Each scene shows the same named points in several views. A view is turned or mirrored, shifted and resized as a whole, has a little noise and may leave points out.

Scene 1
View 1
K_821: [ 14   1  19  24 -17  -1 -28 -12   6 -13  28 -15  -9 -15 -32  27 -22 -34
  -7  19 -19   5]
K_534: [ 12  -6   8  16 -10  11  -9 -16  15  -5  22  -2  -2  -9 -20   8  -5 -10
   1  15 -15  -1]
K_280: [  4  13  18  13 -17 -16 -30   0  -3 -10  20 -18   6 -13 -39  29 -19 -39
  -3  24 -19   5]
K_324: [  7  -7   2   4  -1  17   7 -15  27   9  13  15  13  -3 -11 -12  10  27
   8  11 -15 -11]
K_602: [  3   1   1   4 -11  -3  -2  -3   6   2  11  -1  17  -5 -21   3   7 -13
   7  19 -11  -3]
K_690: [ -5   0 -11 -13   2   1  20   3  14  18  -3  19  41   5 -10 -25  28  27
  20  16  -8 -14]
K_806: [ 12  -3  24  15  -6  15 -15 -19  31   2  25   6  -5 -11 -24   6 -13  18
  -3  11 -25  -8]
K_271: [ -1  -3  -8  -7   1   8  17  -5  20  16   4  19  32   3  -9 -24  24  31
  16  13 -11 -15]
K_184: [  8  -4  -4  11 -12   1  -2  -7   1  -6  14  -5  10  -5 -16   5   6 -28
   5  18  -7   3]
K_99: [  3  -8  -9   1  -2  11  15 -10  17  10   7  14  23   2  -6 -17  22  15
  13  14  -8 -10]
K_216: [  7   0   4  13 -12  -1 -10  -9   5  -4  18  -6   8  -8 -22  10  -1 -23
   3  19 -12   1]
K_550: [ -3  11  12  -6  -4  -8  -9   3  15  12   7   6  29  -6 -28  -2   2  14
   9  20 -20 -11]
K_765: [ -2   0  -8  -6  -1  -1  13   0  10  12   1  12  33   2 -12 -17  21  12
  16  18  -8 -11]
K_457: [ -2  11   6   4 -13 -18 -15   6  -6  -2   9 -11  24  -7 -32  14  -1 -31
   5  24 -12   2]
K_141: [  4  -8 -21   2  -7   4  19  -5   0   4   5   7  26   2  -3 -13  28 -12
  16  17   0  -3]
K_588: [  9   0  20  10  -4  12 -12 -14  30   6  19   8   4  -9 -25   1  -8  23
   1  14 -25  -9]
K_553: [ 15  -6  20  21  -9  15 -17 -20  27  -3  27   1 -10 -12 -22  11 -14   6
  -4  11 -23  -4]
K_728: [ -1   0   1  -7   1   5  10  -4  21  16   5  17  30   0 -15 -16  16  31
  14  15 -15 -14]
K_874: [ -2   8   4  -3  -7  -9  -4   3   6   8   6   1  27  -4 -25   1   5  -2
   9  21 -14  -8]
K_320: [  4  -2  -3   5  -7   2   2  -6   8   3  10   4  18  -4 -16  -2  10  -5
  10  17  -9  -4]
View 2
K_184: [ -2 -11  -6  13   3  11   6  -6  -6  12  -5   9  15  -2  10  -1 -20  11
  12  -6   0  13]
K_550: [  3 -14  -7   8   3  -2  14   1 -21  -8   0  13   6 -18   1  -5 -15   7
  -7  -7   1  -9]
K_280: [  4 -36  -6   9  -7   4  21  -7 -12   3  -7  18  21  -3  30   8 -23  12
  28   0 -11   1]
K_141: [ -2   2  -6  16  12  14  -4  -7 -11  18  -3   8   8 -11  -8 -10 -16  11
  -5 -13   4  15]
K_728: [ -2   2  -7   8   8  -3   6   3 -17  -7   3   6   1 -17 -11  -9 -12   4
 -18 -11   9  -5]
K_320: [ -2  -7  -6  11   5   6   7  -3 -10   5  -2   8  10  -9   2  -4 -17   9
   0  -9   3   6]
K_457: [  6 -28  -6  14   1   9  14  -9 -19   8  -7  20  16 -12  15  -1 -22  13
  15  -5  -9   4]
K_874: [  3 -15  -7  12   4   4  12  -3 -19   1  -2  14   8 -15   3  -5 -17   9
  -1  -8  -2  -1]
K_806: [ -6  -6  -6   2  -7  -8  15   9   1 -15   3  -2  14   2  16   7 -13   4
   7  -2  10   0]
K_99: [ -3   6  -7  12  10   5   0   0 -13   3   1   6   3 -14 -13 -11 -13   7
 -16 -12   9   5]
K_588: [ -4  -7  -6   3  -4 -10  16  10  -6 -18   4   2  10  -4   9   3 -12   2
  -1  -3  10  -5]
K_690: [  0   4  -7  12  14   4   1  -1 -22   2   1  10  -2 -22 -19 -15 -13   6
 -24 -15   7   0]
K_216: [ -1 -16  -6  10  -1   5  11  -3  -7   5  -3   9  17  -2  15   2 -19  10
  13  -5  -1   7]
K_821: [ -1 -26  -5   6 -10   1  19  -2   0  -2  -5   9  23   6  33  12 -20  10
  29   2  -3   5]
K_534: [ -4 -10  -6   5  -4  -2  13   4   0  -6   1   3  15   1  17   5 -16   6
  10  -3   5   4]
K_553: [ -6  -9  -6   1  -8  -8  16   8   3 -15   3  -1  15   4  19   9 -14   4
  11  -1   9   1]
K_765: [  0  -1  -7  13  11   5   3  -3 -18   5  -1  11   4 -18 -11 -12 -14   8
 -15 -12   5   2]
K_602: [  1 -15  -6  11   2   4  12  -2 -13   2  -3  12  12  -9   9  -2 -18  10
   6  -6  -1   2]
View 3
K_271: [ 10  -4 -20  19  -8   3 -16 -12  -2   3 -12  -6 -11   1   2  -8   7  11
   1   1   3   8]
K_99: [  5   0 -17  13  -8   0 -12 -16  -5   3 -12  -5 -12   4  -1  -3   4   2
   0  -2   6  11]
K_806: [ -3  -3   7 -11   3   4  -5   1  -2   4 -11   1 -27   4  -6   2  -8  10
 -11   1  18  27]
K_457: [-12   7   4 -14  10   9   2  -1  -4 -12  -4   1   3   6  -3  10   7 -15
  -7   4  -6   7]
K_588: [ -1  -5   3  -8   2   5  -7   1  -2   2 -11   0 -24   3  -4   0  -5  12
  -8   2  14  24]
K_184: [ -8  10  -4  -7   1   0   0 -14  -9  -3  -8   0  -6   8  -6  10   1 -17
  -7  -2   6  10]
K_728: [  8  -6 -14  13  -5   5 -14  -7  -1   1 -12  -5 -12   1   2  -7   6  13
   0   2   3  11]
K_216: [-11   7   2 -12   5   4   0  -7  -7  -4  -6   1  -9   7  -7   9   0 -13
  -8   0   6  14]
K_534: [ -7   3   5 -12   3   2  -2  -5  -6   1  -9   1 -19   6  -7   7  -6  -3
 -10  -1  14  22]
K_324: [  6  -4 -10   8  -6   1 -12  -9  -4   6 -12  -3 -19   2  -2  -3  -2  10
  -2  -1  12  18]
K_690: [ 11  -4 -21  21  -7   4 -16 -12  -3   0 -11  -7  -4   1   4  -8  12   9
   4   1  -3   4]
K_550: [ 1 -3 -3  0  5  9 -8  3  0 -6 -8 -2 -7  0  1 -3  7  9 -3  5 -2 11]
K_141: [  0   7 -19  12  -8  -1  -7 -22  -9  -1  -9  -4  -2   7  -2   3   7 -12
   0  -4   3   3]
K_765: [  6  -1 -16  13  -5   4 -12 -12  -4  -2 -10  -5  -4   3   1  -4   9   3
   1   0  -2   6]
K_821: [-18   8  14 -26  12   6   7   0  -6  -7  -4   4 -12   7  -9  14  -4 -15
 -13   1   9  20]
K_553: [ -7   0   8 -15   4   2  -2  -2  -5   3  -9   1 -26   5  -8   6 -10   3
 -12   0  19  27]
View 4
K_690: [-25 -18  11  -4  -8 -23 -15 -13  25  -6  -4   4 -20 -15  -6 -10 -14   2
 -14  11  14 -27]
K_457: [-21  16 -18 -19  34   2 -12  26   3  16   4   7  18  -1 -30  16  -2   1
  14   0 -14  13]
K_553: [  7  21   2  -9  -6  30  -5  38 -13  11  -1  -1 -11   5  -6  42  22  11
  12  -8 -11  -3]
K_534: [  4  18   7  -5  -2  23 -10  31  -5   8   2  -2  -8   5  -6  36  12   5
   9  -6 -10  -3]
K_280: [-10  29 -23 -22  35  22  -8  44 -11  23   5   5  19   4 -32  33  14   5
  24  -7 -23  22]
K_806: [  6  13   5  -8 -20  25  -3  31 -11   6  -4   0 -23   0  -2  39  24  12
   5  -7  -4 -11]
K_216: [ -6  18   1  -6  20  13 -14  29   2  12   6   0   7   7 -13  26   1   1
  10  -3 -16   5]
K_324: [ -6  -4  18   0 -22   3 -12   8   9  -2  -4  -1 -26  -6   4  17   4   5
  -6   3   6 -24]
K_602: [-14  10  -3 -10  13   5 -13  20   4   9   1   4   1  -2 -16  18   1   3
   6   0  -7  -2]
K_821: [  4  34  -9 -12  23  33  -9  49 -15  20   4   0  13  13 -17  46  16   4
  21 -11 -24  17]
K_550: [-21  -2  -9 -20  -4  -2  -5  13   4   5  -6   9 -11 -16 -22  11  10  11
   2   5   3 -12]
K_765: [-20 -11   9  -4   1 -16 -15  -3  20  -2  -1   4 -13  -9  -8  -1 -12   1
  -7   8   6 -19]
K_588: [  0   8   3 -11 -22  18  -3  24  -7   4  -6   1 -25  -5  -8  33  22  13
   4  -3   1 -15]
K_874: [-21   4  -8 -14  10  -5 -11  13   8   7  -1   6  -2  -8 -20  10   0   4
   4   3  -3  -5]
K_271: [-17 -16  15  -1 -16 -15 -14  -7  21  -6  -4   3 -25 -13  -1  -1  -7   4
 -13   8  13 -29]
K_320: [-10   4   8  -4   8   1 -16  13  10   4   2   0  -4   1  -8  14  -6  -1
   1   1  -6  -7]
K_728: [-18 -13   9  -8 -18 -11 -10  -2  14  -4  -7   5 -25 -13  -6   5  -1   6
  -9   6  11 -26]

In a view up to two points have been moved. Name them for each view, in the order of its rows, or write none.
view 1 => K_534, K_602
view 2 => K_806, K_99
view 3 => K_821
view 4 => K_553
